Points on a hilly landscape, in no order, each with its height.
A ball rolls from a point to the lowest of its 2 nearest points, and stops where none of them is lower. Distance is the straight distance between rows; heights are no part of it.
Nilem height 3.48: [-15  -2  16  14  25   3   9  11  69 -36  -9  15  -2  10 -17  -8   0  -9
  30  23  27 -16  -1  -4   6   8  -5 -18 -32  -4 -39 -32  11   4   3]
bepid height 4.58: [-23 -27  21 -19  -1  12  -4 -25  21 -12 -15 -53   8   1  14   3  19  -1
  32  38  17 -20  27 -23  -4  57  52  26 -20   5 -15  16 -14  -8  -3]
let height 1.59: [  5  -7  -5 -15  -6 -18  -6 -18 -43  22 -14 -29   7  -7   5  10  -6  31
 -31 -28   0  -8 -14  19 -19  -2 -14  -8  22 -30  11   6 -13  -6  -6]
napir height 6.83: [ 12   9 -16  18 -23  21   1  12  20  11   0   6  12  35   6 -15  13  -1
  47   0  21  -6  -1 -37   7 -19   3  -6  40   7   5 -19   5 -33  -5]
kezik height 2.18: [-29 -31  -6   0  -5  18  17  11  35 -49   8  -2  19 -30  38 -10  15   5
 -44  22  21 -24 -24  15   8  -9 -29 -16 -36 -27  -1 -12   8  36  19]
Mago height 5.50: [  0  -5 -26   6 -12 -17   8   2 -16   4   2  26  -4 -28   3   1  11  -2
 -55  -7  15 -43 -34  13   2 -54 -62 -39   6 -21   0   3  -9  19 -16]
Pini height 3.64: [  7  31  17  -5  22   8  10   0 -14  14  -1  35  -3  25 -37 -38   2  28
  12  15 -14 -13  -7  10 -20  30  -6 -11  43 -14 -21 -42   6 -32 -10]
soka height 2.90: [-42  15  11  12   2 -12  26  -2  12 -33  -4 -40   4 -25   7 -23  14  -9
 -29  -8  25 -49  21   9  -9 -18 -12   8 -10  -4 -47   8 -16  10  26]
Sukor height 4.26: [  9   9   1  14 -15  15  -7 -12  -2  -3  14  -6 -16  34  -9  -5  -1 -18
  25   3 -25  28  28 -33 -17  -5  16   4  21  26  24  -4  -1  -6  12]
Bopu height 2.63: [ -5  35  -5  -5  17 -31  14   3 -19  23  28  38 -53 -11 -29 -26 -15  -2
 -16  16 -26 -12   8  29   2 -11 -36 -30  10   4 -17  11   7  -8 -42]
Fovuf height 3.12: [-39 -33 -14   3 -13  26   9  27  34 -18  -9 -21  11 -11  48   8 -15 -24
  13   6  24 -30 -29 -20   0 -30 -23 -33 -34 -11   0  10 -14  34  20]
kefib height 3.29: [ 11  19  -5 -17  17  -8  23   2 -44  19  16  13 -26 -12 -14   9 -17 -32
  38   5 -31  28 -14  11  17 -14  26  -3  -3  20  35  32  17 -42 -51]
Nul height 6.46: [ 31   3   7  23 -29  20  -6  14  -9  12  -7  33  18  39 -28 -28  11 -12
  44 -22 -15  20  15 -32  -2  -7  10   6  16  20  29 -68  30 -13   3]
zezo height 2.19: [  4  -9 -10  13  -3 -13 -18  10  44  20  -1  -3 -14   9  -2  10  -9   3
 -10   8   4  30  32 -11  13  19  19  20  13  16  -2  22   4  28  12]
bomor height 5.02: [  6 -37   5 -13  28 -28 -10   7  27  15   6  30  19  -6  -1  25 -19  15
   6  33 -13  53 -40  18  -5  46  16  -3 -43  12  16  -4  39  25   5]
tam height 5.06: [  8  18 -20  -6 -25  24  -1   7 -17  22 -28 -27   7  16  30  18   2   9
  15 -34  40  -5 -49 -17  10 -27  10 -11  20  -6  19   5  -2 -27  11]
nukas height 3.30: [ 39  12  -1 -25 -12  17  11  13   4 -20   2  44  54 -24  -3  27 -14   7
  -2 -40   2  34 -59  -7  23  -5   9 -18 -49   6  15 -12  32  -3   6]
Gorep height 3.91: [ -3  58  21  20  13   3  -4   6 -33  20 -12  30 -21   7 -38 -10  -4 -17
  22  19 -43  16  -4  -7 -22   8   3 -14  42  29  29  -1   8 -51 -22]
poni height 3.42: [-20  -8  -3  17 -10   8  14  -8   8 -50   0 -34  13   1  24   3  12 -10
 -27 -12  18 -40  36  -4  -3 -31 -13  18 -45   2 -26  -1 -25  26  27]
nisuf height 5.17: [-22   0 -21  -1 -16   5   0   6 -14   5   1 -59 -18 -21  17  21  -2  -3
  -9 -19  18 -35  -7 -17 -14 -37 -28 -25   9 -19  -1  26 -45   7   2]
Rok height 3.36: [ -1   7  -8  -6  16 -22  -4   8 -19  50  13   5 -46  -9  -9   5  -8  -8
  10  26  -5  10  -6   3  15  11  13   0  36  -5  -4  53   3  17 -37]
miv height 3.49: [ -7  -9  -2  -3   9   1   4  -5  -2  -8  10 -23 -16 -11  17  21  -6 -20
  26   9 -36  18  -7  -7 -15   8 -19 -17 -28  21  20  34 -25  18   4]
Vomi height 4.56: [ 22  -1 -10  21 -21  23 -33   3  28 -20 -10 -22  16  17  -2   9   6  -1
 -25 -18   8 -21  23 -41 -31 -61 -29 -27  -7   8 -12 -14 -45  38  35]
vozod height 2.53: [ 34 -20 -30 -37 -31  20 -15  -2 -18  -2  21  32  27   8   6  28 -16   6
 -34 -32  19  29 -28 -10  43 -27  -4  23 -39   7   8 -16   9   0   6]
soni height 3.61: [ 10  53   9   6  26  11   9 -16 -50  24 -22  37 -21 -11 -31  10   0 -24
  31  -9 -41  19  -5 -14  10 -19  23 -18  -2  26  44  10  29 -55 -33]
lanu height 2.70: [  9 -23 -19   3  -5   4 -22   7  50 -11  10  -3  20  16   0   9   0   6
 -17  10  15  15   3 -10   1 -15 -11   4  -7   2 -10   1  -4  34   8]
Befed height 6.98: [ -9  15  -3 -16 -19  29  -2  24 -10  -4 -18   7   5  19  16 -25   6   6
  39  -3  29 -10 -31 -15  20  -4   7  -4  29 -23  -9 -27  -1 -36 -12]
dal height 7.48: [ 24 -23 -18 -17  12  20 -10  44  41  45 -13  51   0  -4  17  26  -7  -6
  40   8  26  52 -48  -7  18  -7  16  -8   1  19   0  -1  39  -4 -11]
gano height 1.68: [-21   3  21  18  15 -36 -11   3  11  20  18  -5 -33   5 -13  -7  -7  -8
 -25  15 -10  32  37  10  14  35  10  31  18  20 -12  37  -5   9 -16]
toson height 2.21: [  1  12  -8  15  10 -13  -5   9  54 -39  15  17  11 -11 -10  -9   6 -12
 -40   5  16 -22   2  -7  17 -59 -41 -21 -25  29 -15 -19   7  19  13]
tulid height 4.85: [ -6   4 -20  -5  -8  17 -11  27  15  30  -6  -5   5   0  31  23 -13  12
   3 -15  50  -1 -48 -11  11 -13  -6 -23  35 -13  -6   6  10  -6  -6]
Mafuz height 3.67: [-19   7  41  12  -8 -40 -14   1  45 -18 -24 -38  22  -9   2   7  15   3
  -4   2  28   1  22   6 -25  25  35   9  -6  22 -58   3 -21  -2  41]
Fad height 2.24: [-18 -30  -9 -24 -32  22 -12   0  11 -35  12  -8  21  -7  50  30  -8 -19
   8   4 -16   1 -13 -13 -10  -5 -15  -2 -58   5   7  16 -34  33  11]
Dami height 3.77: [-14  17   0   8   1  -6  -2  -1 -16  -5 -14 -27   3 -16  14  12   7  11
  -6   3 -31  -2 -32  10 -38  -6 -27 -30 -10   6  25  18 -42   9  -7]
bem height 4.41: [ 18   3 -20  -8 -16  33 -15  15   1 -10 -14   7  61   3  24   5   1  20
 -33 -17  18 -20 -40  -7 -18 -43 -38 -47 -16   5  25 -21  -9   4   1]
vor height 4.45: [ 32  45  15  -1  12  -9 -16   4 -15   8 -28  59  14 -12 -25   3  -1  26
 -15 -31   0  42 -25   6   6  13 -14 -25  29   9  19  -3  25 -33  -1]
dudi height 4.22: [ 19  27  17  15   5  10   4 -12 -29   0  12  17 -23  28 -23 -15   8 -23
  45   2 -34   2  12  -5 -24   6  29  -1  34  23  34 -18   4 -51  -8]
sebe height 2.65: [-30  -6 -14  10  -2  19  21  12  33 -41  -5 -24  16 -13  20   0   1  -5
   4  20  40 -58 -20  -3 -10 -15 -24 -15 -41 -28 -20 -34  -3  28  10]
femos height 3.73: [-15 -28 -19 -32   1 -16   6   5 -30  12  -8 -34 -19 -17  25   6 -11 -12
   4  13  -3 -14 -15  13  -4   3   5 -15 -14 -29  10  35   1  14 -21]
vup height 2.14: [-16 -20 -10  11  14   4 -32  29  20  59   0   0 -24   9   8  27   3  -4
  39  28   5  26  13  -3  27  39  27  23  47  17   6  34  -2   3 -11]
Doso height 5.07: [-23  -6  15  15   3   2   3 -21   3 -13   3 -40 -15  15   8 -10  22   4
  28  14   0 -10  56  -8  -9  48  31  44  18 -12  -8  14  -8 -16  21]
mivu height 3.00: [-17  -4  -8 -36  16  -8  36 -20 -37  -1  13   6 -26 -10  -6 -12 -11 -36
  27  14 -35   1  -7  18  14  -4  -2 -24 -36   2  30  25  15 -13 -61]
mefug height 7.26: [ -3 -29 -19 -24 -16  21  25  11   3   3   3   5  23  20  11   9  -7  -9
  48   2  38   7 -29  -4  48   9  55  19 -36 -22  -6 -39  30 -18  -3]
kolok height 3.05: [-12 -27 -12   1  -5 -22 -29   8 -11  52  -2 -21 -23  -8  12   5  -2  19
  -9   5   8  13  10  14  19  16  17  19  46 -18 -14  45   2  28 -17]
Mub height 3.18: [  5 -23 -31  -3 -28  16 -18   5  25 -28   1 -25  41  -1   8  19   1  40
 -14   6   8  -7 -27  -6 -25  -6 -21   7 -27  -5  -7 -25  -8  35  26]
neba height 4.15: [  0   5  23  16  12 -15  -9   2  39 -34 -25 -42  -9  -3  -5  20  22 -12
  35  22  13 -18  22   0 -13  16  29  16  -5  25 -33  14 -27 -14  31]
letib height 4.66: [ -9  12  18   0   6  12  17 -19 -14 -21  -4 -53 -26  -9   5  11   4 -11
  16   2  -4 -38  26  12 -22   3  -6 -11  10  -8 -20   4 -27 -14  12]
dus height 1.71: [ 14  20  -9  20  -3   2 -20  28 -28  51  -4  27 -14  14  -5 -22   1   0
  -4 -29  12  -3  13 -10  19   1 -33  -7  68   3  -7  -1  10 -24 -12]
bogu height 0.87: [ 56 -17 -20  -1   4 -12 -35   5  24  12  18  40  20  24 -15  14  -2  28
 -28  11 -22  59  -7   6  -3  -8  -9  17  -3  50   2   6  17  16   4]
Tenu height 7.39: [  5 -32  -4 -22   6   1  -4  17  13  31  -3  17   5   9  14  13 -16 -11
  25   4  32  24 -35   3  34   1  27   1  -9  -5   6  -2  17 -17  -1]
tado height 3.89: [  7   9  18   7   5  -4  -5 -17 -20   5   5  11  -8  17 -31 -28  -6  27
 -16   8 -26   3  24  16 -17   9  -7   1  23 -20 -16 -42  -6  -4  14]
vapob height 4.72: [ 25  -1  -9  -3   0 -14   4 -17 -35   1  12  36  -8  -5 -14 -11 -24   0
 -42  -7 -37  -8   9  10  -2 -40 -49 -27 -10  16  37  -5   2   0 -20]
kem height 3.47: [-26 -52 -17 -21 -10   5   5   9   1   8  -7 -12   2 -18  50  10 -20 -10
 -14   8  22 -15 -34  -6  11 -14 -12 -12 -27 -26   3  28  17  32   0]
fuz height 1.51: [ 15  18  -3  -8 -13  19 -27  20 -31  44 -22  24  11  -9   3  -6   4  26
 -18 -24  32   7 -25 -15  12   0 -21 -16  73 -18 -16  -1  -6 -22  -7]
Mipel height 4.92: [-18  25  -8   3   5  30   8  -2 -12 -19 -13 -66   0  -2  16  10   4  -8
   2  -2   5 -45  -2 -27 -37 -12 -17 -24  27 -22 -14  -8 -34 -10  10]
vuku height 2.69: [-19  -3  -2  -4  13 -34  13 -18 -27  26  18   6 -29  -6 -10 -29 -11  15
 -47  -2   2 -17  19  31  10 -14 -28  17  19 -22 -22  14  14   7 -21]
dazog height 7.11: [ -4 -11 -15 -13 -13  33  17   8   2  -6   6  -4  20  19  20 -17   0  -2
  31 -15  48 -23 -28   0  39 -22  17   6 -17 -42   6 -41  20 -29  -7]
fen height 4.08: [-10   5   6   1  -3  13  26 -19 -44   2  20 -22 -41   7  11  -9  22 -40
   1   0   1 -34  67  -9   6 -19   1  16  27 -16   5  25   0 -11 -11]
Kirat height 3.02: [-15 -19  -3  -7   1 -21   8 -38 -22  22  21   0   0   5  -5 -14 -19  32
 -40   6   6  10  31  25   9  16  23  36  21 -35  -3   8  20   0  -8]
Golug height 2.96: [ 58   0 -15 -23 -13  15   2  -1  -7  -5  17  56  36  -6 -21  44 -20   5
 -28 -39   5  57 -47  -5  34   6  16  29 -39  13  13 -13  27   2   8]
mog height 4.78: [ 16  34  10   9   7  20  17   6 -41   6  12 -11   0  16  -4  10  12  -3
  45 -17  10  -2 -37  -5  18  29  42  35  25 -25   4 -23  12 -64  -6]
pep height 2.75: [ -4  12   3  -1  21  19   0   7  21  -9  21  13   0  29 -28 -30  23   4
  63  37  -8 -11  -1  -5   0  29  11  31  28   2 -16 -30  17 -41 -18]
koba height 4.59: [ 31  15 -13 -15  -3 -14  -5 -10 -19  24   1  36   4 -14 -12   2  -8  21
 -22 -10 -13  20 -13  12   5 -22 -24 -29   6  17  29   5  17 -20  -9]
fugez height 4.25: [  1  14   5  10   1  11 -12   4  23 -43 -12 -32  -5  -7   9  22   4   0
   4   0 -13 -13  14 -23 -29 -23 -22 -26 -21  20   2  -8 -38  18  27]
gife height 1.58: [ 42 -35 -21  -4 -27   3 -29  10  13   6  16  44  11  26 -12  -6   6  25
 -57   0  -8  55  14  -8  17 -15   4  34  29  23  16  -5  29  23  22]
nimes height 1.79: [-12 -26  -5   9 -13  18   7  12   9 -45   4  11   8 -21  42  -3  -2   4
 -22  12 -19   1 -35  10 -10  -6 -27  -9 -64 -28  17   9 -25  31  19]
bunan height 6.30: [ 36 -12   6  18 -44  20 -20  -2  15  -8   9  37  10  44 -20 -32  14 -17
   1 -17 -22   3  42 -26 -17 -19   7 -16  24  18  33 -57   7  10  20]
Sokop height 2.43: [-47   6  34  -2   8 -35  14   4   2 -26  -2 -10  -4 -48  11 -15  13  -7
 -20  -2  -1 -24  -9  30   2  18  -2   4 -17  -4 -49  21 -15  22  21]
sir height 2.13: [-15  23 -15  12  15  -2   1  20 -18  47  20  29 -41  16 -21 -34   3  -6
   1   4 -15  -8  19  21  36  13 -17  11  49  -5 -23   8  16 -17 -23]
Gabaz height 5.60: [ 49  -1  -9   3 -24  36  22  -2 -36 -15   7  11  16  24  -2  12 -10  15
  28 -43  12   2  -6 -22  35  22  37  32 -13 -24  17 -43  10 -25  -8]
vili height 4.65: [ 18  16 -19   7 -21  31 -28  32  21   6 -30  16  38  -5  19  11  -3  22
 -20 -17  48   2 -64 -29  -4 -36 -18 -44   7  -8  -9  -3  13   3   0]
nokat height 4.04: [-17 -32   5   6  -5  16   1   0  55 -10  -9 -26  10  17   8  12   7  -3
  40  27  24 -10  32 -27  10  30  33  15  -8  12 -21   6   5  11   5]
Fefib height 5.34: [ 22  23  -4  -9 -20  30  -6  -4 -25  -4 -34 -11  35  -4   1  26  12  34
  21 -28  27  -8 -34 -22  -4   0  32 -14   7 -19  17 -38 -13 -25  11]
Tak height 2.84: [ -8 -16 -15 -26 -20  36   2  -6  26 -36  -4 -38  18  12  29  14   4 -11
  40   6  13 -26   0 -19 -16 -14  11   0 -49   1  -3 -13 -16  21   2]
Vakur height 0.96: [ 13  -8 -12 -15  -7  -2 -22   4 -51  38 -27 -15  -2 -10   5  15   5  39
 -27 -34  30  20 -38   8  21  15  -5  -1  51 -22  -6  30  -2 -22  -6]
vades height 4.23: [ 34  26  15  14  10   1 -17   1  20  12 -40  41  24   4 -25  13  10  39
   8 -18  -3  39 -15 -12 -25  18  -2 -10   5  13  12 -40   0 -22   1]
Nuvib height 6.65: [ 17 -13 -12  32 -15  26 -26  21  20   7   2   6  -1  42 -11 -24  21 -13
  42 -15   0   2  27 -42 -15  -7  -1  21  49  18   4 -47  29  -6  -6]
Fet height 4.81: [ 19 -16 -10 -26  15 -15  -2   1  14   6  18   8  29  -1   4  19  -8  13
  11   3 -25  40 -55   3  -5   4  -1 -12 -39  19  32  14  10  -1   6]
muga height 3.03: [-32 -16  31  13  15 -23  -8  -1 -13   0 -13 -52 -17 -38  14  10   8  -9
   9   9 -16  -4  30  13 -16  42  12  -1 -23  -5  -3  50 -25  27  -2]
bamez height 5.98: [-20  -7   2  15  12 -27  -9  23   5  -3 -17 -40  -8 -39   8  25   9  -2
 -15  16  19 -14 -44   3 -18  21 -30 -18  18 -32 -24  24 -24  34  20]
moze height 3.63: [  1 -23   2  -5  10  -3   1 -15  23 -20  -8 -28  29   4 -10   3  -4  42
 -18  22  11 -13  -6  14 -40  27   7  12 -23 -21  -8 -33  -1  30  19]
medib height 3.97: [ 16 -19   8   2  22 -16  -1 -26  -6  -7   2   2  12   2 -25  -9   2  54
 -45  11 -13  11   3  18 -45  22 -14  13   8 -18   8 -45  -2  14  13]
nolur height 2.16: [-27  11  19   0  15 -41  32 -23  33 -25  25  28  -1 -24 -12 -48 -10  -1
 -53   3   1  -7  29  31   7  -3 -28  19 -47  -2 -28   7  22   0   1]
girak height 5.61: [ 10  32  12   0  16  14   5 -23 -28  -7 -39  -3  56 -21   3  12 -13  27
  11 -32 -13   3 -29   1 -32   0  31 -27 -21 -15  26 -46  -5 -19  20]
dedus height 3.37: [-16 -22   6   2  -9   4  -3 -34 -34  19  -3 -36  -3  24   1 -27  -6   8
 -17 -11   0  17  46  18 -13  32  25  49  39 -41   4  -4   8   8  12]
Vuzap height 3.44: [ -7 -28 -18 -19 -31  33   4   6  31 -12  -5 -31  24  31  28  14   1  14
  23  11  41  -8 -13 -11  10  10  27  15 -10  -1  -9 -11   3  13   7]
sekig height 2.50: [-30 -32  21  24  -9 -28 -13  32  17   2 -10 -24  -8 -38  18  24   7 -20
  -2   4  -2 -12  -2  -2   9  13   5  -4 -23  13 -16  42 -26  39  15]
zata height 4.11: [ -8 -14 -23 -29 -11  10  23 -16 -47  10  23 -14 -23   5   2 -14 -12 -14
  26 -21  11  -7   2  20  50   4  29  30   9 -16  27   6  16 -39 -15]
pivem height 3.28: [ 17  30   7  25  28   6   1  23  21   7   5  34 -12  17 -36 -23   7   9
  47  14 -33   3 -10 -15 -18  24 -13  -1  36  15 -11 -26  -4 -35 -26]
mogem height 5.37: [-30   8   1  25   0   2  -3  -8  -3  14  14 -33 -28   5  -2 -12   7 -28
  11  15  11 -13  65 -16  14  30  21  43  58  -7 -16  25  -5   4  -4]
zefu height 3.66: [ 48  13  -1 -10 -13   4 -15 -11  -8 -19 -22  50  63  -6 -10  26   6  17
 -30 -21 -18  28 -54 -14  -1 -21  -5 -19 -30  15  33 -23  -7   7   9]
nuf height 3.11: [ -1 -11 -13   1   7  14   2   1  59 -27   9  21   1  27 -10 -16  -5  12
  -6  10   9   3  14   3  24 -14  -1  10 -33  11 -26 -27  14  22  -4]
Rubi height 3.94: [ 30  18  -4  -6   8  10  -5 -10  17 -10 -26  49  53  -8 -11   6   6  26
 -10 -17   7   9 -25  -1 -10 -15 -13 -40 -21  12  27 -38   9 -22  -1]
Tipuf height 4.32: [  3 -25 -11  -4 -40  13  -6 -14  25 -11  22   7  13  40   8 -29   2   4
 -33 -11   0   4  53 -23   0 -29   5  37  -5   6  -3 -12   9  24  10]
biz height 6.15: [ 42  16  24  29 -18   3 -18  -1   0  -7  -7  54  17  33 -28 -23  -8 -11
   8  -5 -48  38  39 -15 -35 -16   7 -23  24  33  46 -30   3   1   8]
pasa height 1.44: [ -1  -6 -12 -10   7   0 -21  27  10  37  10  11 -10  21   7  -2   9 -11
  54  17   6  24 -15   5  21  47  36  27  45  14 -12  -3  14 -36 -18]
Movel height 2.40: [-24  28   5  -4   4 -11  19  -2 -46  28  23  34 -41   6 -33 -43   1   2
 -21   1 -10 -31  26  13  29 -25 -33   0  34 -12 -23  -4  17 -10 -36]
Lal height 1.81: [-11  11   0  15  21 -36  21  -9  20 -26  20  11 -21 -20 -23 -15   4  -7
 -50  -1  -2 -15  20  20   4 -33 -46 -13 -35  12  -9   9  -3  24  -1]
Mam height 3.60: [-16  -4  16 -17  27 -32   9 -26 -26  27  22  24 -41   8 -29 -13 -16  -5
  -1  27 -39  11  24  40   3  38  15  18  -4  13  -1  22  25  -4 -26]
voza height 4.57: [ 20  -2 -13 -12  -3   4  -2  -8   9  -3   5  -2   6  29  -3  19 -12  11
  26  -6 -21  43 -20  -5 -17  -8  19   5  -6  24  26 -10  -5  -6   1]
ravam height 5.35: [ -1  -2 -28   6  -7  -9 -13  20  -5  21   1 -18 -16 -29   8  13   7  -5
 -37  -5  13 -21 -12  -3  -1 -31 -32 -29  23  -2  -4  28 -16  25 -16]
Silom height 3.75: [-13 -15   0   2 -25   4   3 -31 -27   4   6 -36 -23  22  21 -18   3 -19
 -31   1 -12   5  80   3   2  -3  13  30  20 -15   1  23  10   6   3]
nar height 3.04: [-17   3  37   5  33 -36  15 -16   5 -31   6  -3 -15 -40   3  -6   3 -16
  -5  16 -38   1  25  28 -22  37  -2  17 -49  17  -7  14  -8   3   6]
fug height 3.93: [-26 -21 -14   5 -39  21   6 -22   5 -19   6 -38   2  24  25  -7 -11   1
 -27 -18  20 -22  52 -20  23 -21   1  24 -11  -5  -7   0  -7  27  28]
tonit height 2.12: [-13  -6  -6 -17   3  24  -1  -2   3   5  12  -8  -4  23   0 -30   5 -12
  47  15  13   0   3   7  36  33  36  42  31 -11   3 -18  33 -29  -5]
kovug height 5.20: [ 30  17   0   2   5  20  17  -4 -26   1  17  -2   8  14   5  29   5   4
  52 -20   0   9 -11 -14  15  16  65  26 -18  -2  41  -7   0 -34  -6]
Gizov height 4.87: [ 36  17 -15   3  -2   3  -3  -5   7  14  31  38 -11   6   0 -12   1 -13
 -44  -2 -15 -15   5  -3  17 -71 -41 -25  -4  25  30   9  -5  21  -1]
pakup height 2.17: [-17  13  12  10  16 -55  -3 -17 -22  24   2 -20 -25 -16 -26  10   4   5
 -14   4 -28   6  35  23  -5  37  -4  22  10   1 -35  35  -5  22  15]
fazor height 3.43: [-21  -8  42  -1  33 -15   1  15   3 -14 -10 -30 -19 -37  21  28   4 -20
  39  38 -16   6 -25   9 -29  42   7 -17 -23  -9 -19  42 -35   9   6]
tuk height 2.64: [ -1 -13 -22  -2 -10 -16 -35  40  -5  67 -17  -1 -24  -1  12  21  -2  -5
  33   8  18  38 -24   6  23  20   1  19  59   5 -24  39  10  11 -11]
givaf height 3.06: [-18 -29  -4   1 -12  -8 -21  13   4  11  -3 -32 -15 -20  35  34   7 -49
  24  10 -17  -4  15 -22   4  13   1  -8 -25  33   9  69 -26  38  -8]
tima height 3.13: [-27  -1  40  13   8 -28  16 -17  40 -17  -7  -6   4  -1   2 -26  -3   6
  -7   8  31  -9  38  11 -12  28  24  31 -21   4 -55  -9  -1  13   6]
kefi height 5.81: [ 33  41  13  -5  16   4   1 -18 -23 -10 -25  24  33  -7 -19  12 -18   5
  12 -31 -35  22 -20  -1 -10  -7  32 -18 -30  19  52 -28   4 -29   7]
Lise height 5.62: [-29  14   4  18  -1 -17  -3  -2  -4  18 -11 -43 -33  -4   0   5   7 -10
  -9   3  24 -26  22 -13  17  -3  -2  24  42 -11 -25  41 -21  14  -5]
Lelo height 5.82: [-28  21   6  12   9 -22   1  18 -24  10  -8 -46 -26 -28 -17  14   8   2
  -5  -5  -2 -31 -12  11  -2  14  -5 -11  31 -14 -48  36 -36  31  10]
lef height 3.90: [  4   8   6  10  13   1  -9  10  23 -16  18 -20 -24  11  -1  13  11 -31
  33  23  -9   3  38 -18 -17   7   9   6   6  29  -8  26 -16  -8   5]
Tudim height 2.05: [ 41 -12 -23 -15 -40  13 -25  -8 -14  23  11  43  18  17  -1   3  -1   1
 -41 -27   8  32  -4 -10  29 -37  -9  17  21  13  22  -5  11   5   4]
Dufo height 2.61: [-25  -6  39  10   2 -32  34 -26  15  -4  16   9  -3 -15  -4 -34 -17   0
 -40  -4  13 -14  44  18  12  26  11  27 -16  25 -28  13   7  -1 -14]
Sinil height 4.18: [ 23  10  -5   1  17  14   7  -4   4 -29 -28  21  51 -19   0  -1   6  32
 -41   0 -13 -28 -35   9 -35 -28 -43 -45 -19  -4  26 -26 -12  -2   8]
roza height 4.82: [ -1  10   3  19 -26  19 -11   9  18  -4   1 -12  -4  24   3 -11   5 -17
 -27 -13  11 -25  42 -32 -10 -57 -25 -24  18  -3   3   8 -30   9  17]
sosiv height 5.99: [ 42  39  25  18  -1 -11   8 -20 -18 -11 -25  48  25  15 -32 -15 -14  -7
   6 -16 -39  39  12   1 -44  -5  20 -22 -12  14  48 -40   7 -19  12]
Fir height 2.01: [-48 -19  31  20  -2 -28   8  29  23 -27 -12 -16   9 -48  22   8   9 -17
 -17  24  25  -6  -9  14   2   4 -17  -7 -50 -18 -18  20 -20  29  27]
viga height 5.01: [ 13  23 -15  18 -11  11 -15  22  25   2   6  38  -7  16   1 -14   9  -9
 -36 -16  14 -25  11 -19  14 -71 -36 -35  23   3  -1  -8  -3   2   2]
rus height 3.84: [-22 -12  -5 -28  10 -14  32 -36 -47  16  29  -2 -30   1  -7 -16 -10 -11
   3  14 -18  -5  15  42  19  25  21  29 -13 -19  17  19  17 -35 -21]
pib height 4.42: [  1   6  -5   7 -23  21  10   2 -69  16  14 -11   0   7  -8 -14  -7 -15
  23 -37  21 -12  -7   0  39  18  15  40  40 -34  10 -27  23 -62  -6]
Kufi height 4.01: [-15   5  10   1  14   0   7 -15 -13 -32  -5 -38  -2 -28  10  -2   9  10
 -26  -8 -16 -13  11   4 -49  -5 -42 -16 -24 -14   8 -16 -44  22  18]
fanem height 3.35: [ -1  10  18  -9  40  -7  18 -17   2 -13  13   8 -26   3 -19 -17 -11   5
   3  19 -44   4  27  37 -21  35  -1   7 -28   2  -7  -6  13  -9  -8]
bigu height 2.67: [  1   0   4  16  -2  -3   2   4  67 -59   5  17  23   1 -20 -10  19  15
 -22  17  -1 -28  10   5 -15 -22 -13   8 -48  20 -20 -23   4  31  24]
puda height 7.56: [ 14  -7 -24 -27  30  11  18  36  14   9   5  57   9  -8  -2  21 -23 -31
  50  12   0  59 -52  -4  36  -3  33 -14 -29   7   6  -4  36 -22 -21]
zol height 3.65: [-24 -13   6 -14   5 -29  10   2 -29  38   0 -31 -31 -33  16   9  -2 -23
  31  21  -3 -28  -7   2  14  13  11  -3  23 -12 -12  52  -6  14 -36]
Fiset height 1.61: [ 41 -12  -6  11  24 -32 -20 -17  28  -9  11  25   4   6 -34  13 -12  27
 -38  15 -47  52  -1  29 -26  18 -11  11 -11  27  21   9   6  25  11]
masat height 3.87: [-19 -10  35  -4  23   8  21   1  47 -54 -19 -26   5  -6   2  -4  18   3
  49  28   9 -27   7  10 -23  21   2   0 -34 -12 -38 -26 -19  -6   1]
luv height 2.80: [-31   4  -5 -35  22 -21  37 -16 -26  18  20  29 -42  -8 -11 -22 -18 -21
  -5  30 -24 -18   2  38   8   1  -7 -27 -10 -17  -2  16  25  -5 -65]
vasa height 4.38: [-16  -2  18 -12  22 -11  24 -29 -25 -10  14 -22 -38 -15  -4  -9   5 -18
  -9   1  -1 -36  36  14   7   8 -18   6 -10  -2 -12  29  -3  -1  -7]
Volug height 2.62: [ -8   9  34  10  27 -36   8 -25   3 -20   2 -27 -13 -18 -17   0   1 -12
 -26  -2 -19   4  33  27 -30  21   9  13   3  18 -35  10 -11  23  37]
Relil height 2.07: [  3  19   4  -6   0  -2   3 -18 -74  14 -38 -19  21 -32  14  28  -5  11
 -10 -46  -8  -6 -31  12 -18  -5  -3 -35   2 -31  41   3 -12 -14   9]

For each start below, name the point where the ball stops.
bunan => bogu
koba => bogu
viga => Fir
Lelo => nimes
bem => bogu
Mipel => Vakur
kovug => gano
dudi => Vakur

Call two points neighbours if one is among the 2 nearest of the other. Go from one point of each pair to the other, from neighbour to neighbour, staying as low as possible. Name the highest point that can't be avoided.
nimes, gano => medib
Vakur, gano => Sukor
pasa, lef => neba
Vakur, Fir => Tipuf
nimes, pasa => femos
Lal, gano => nuf
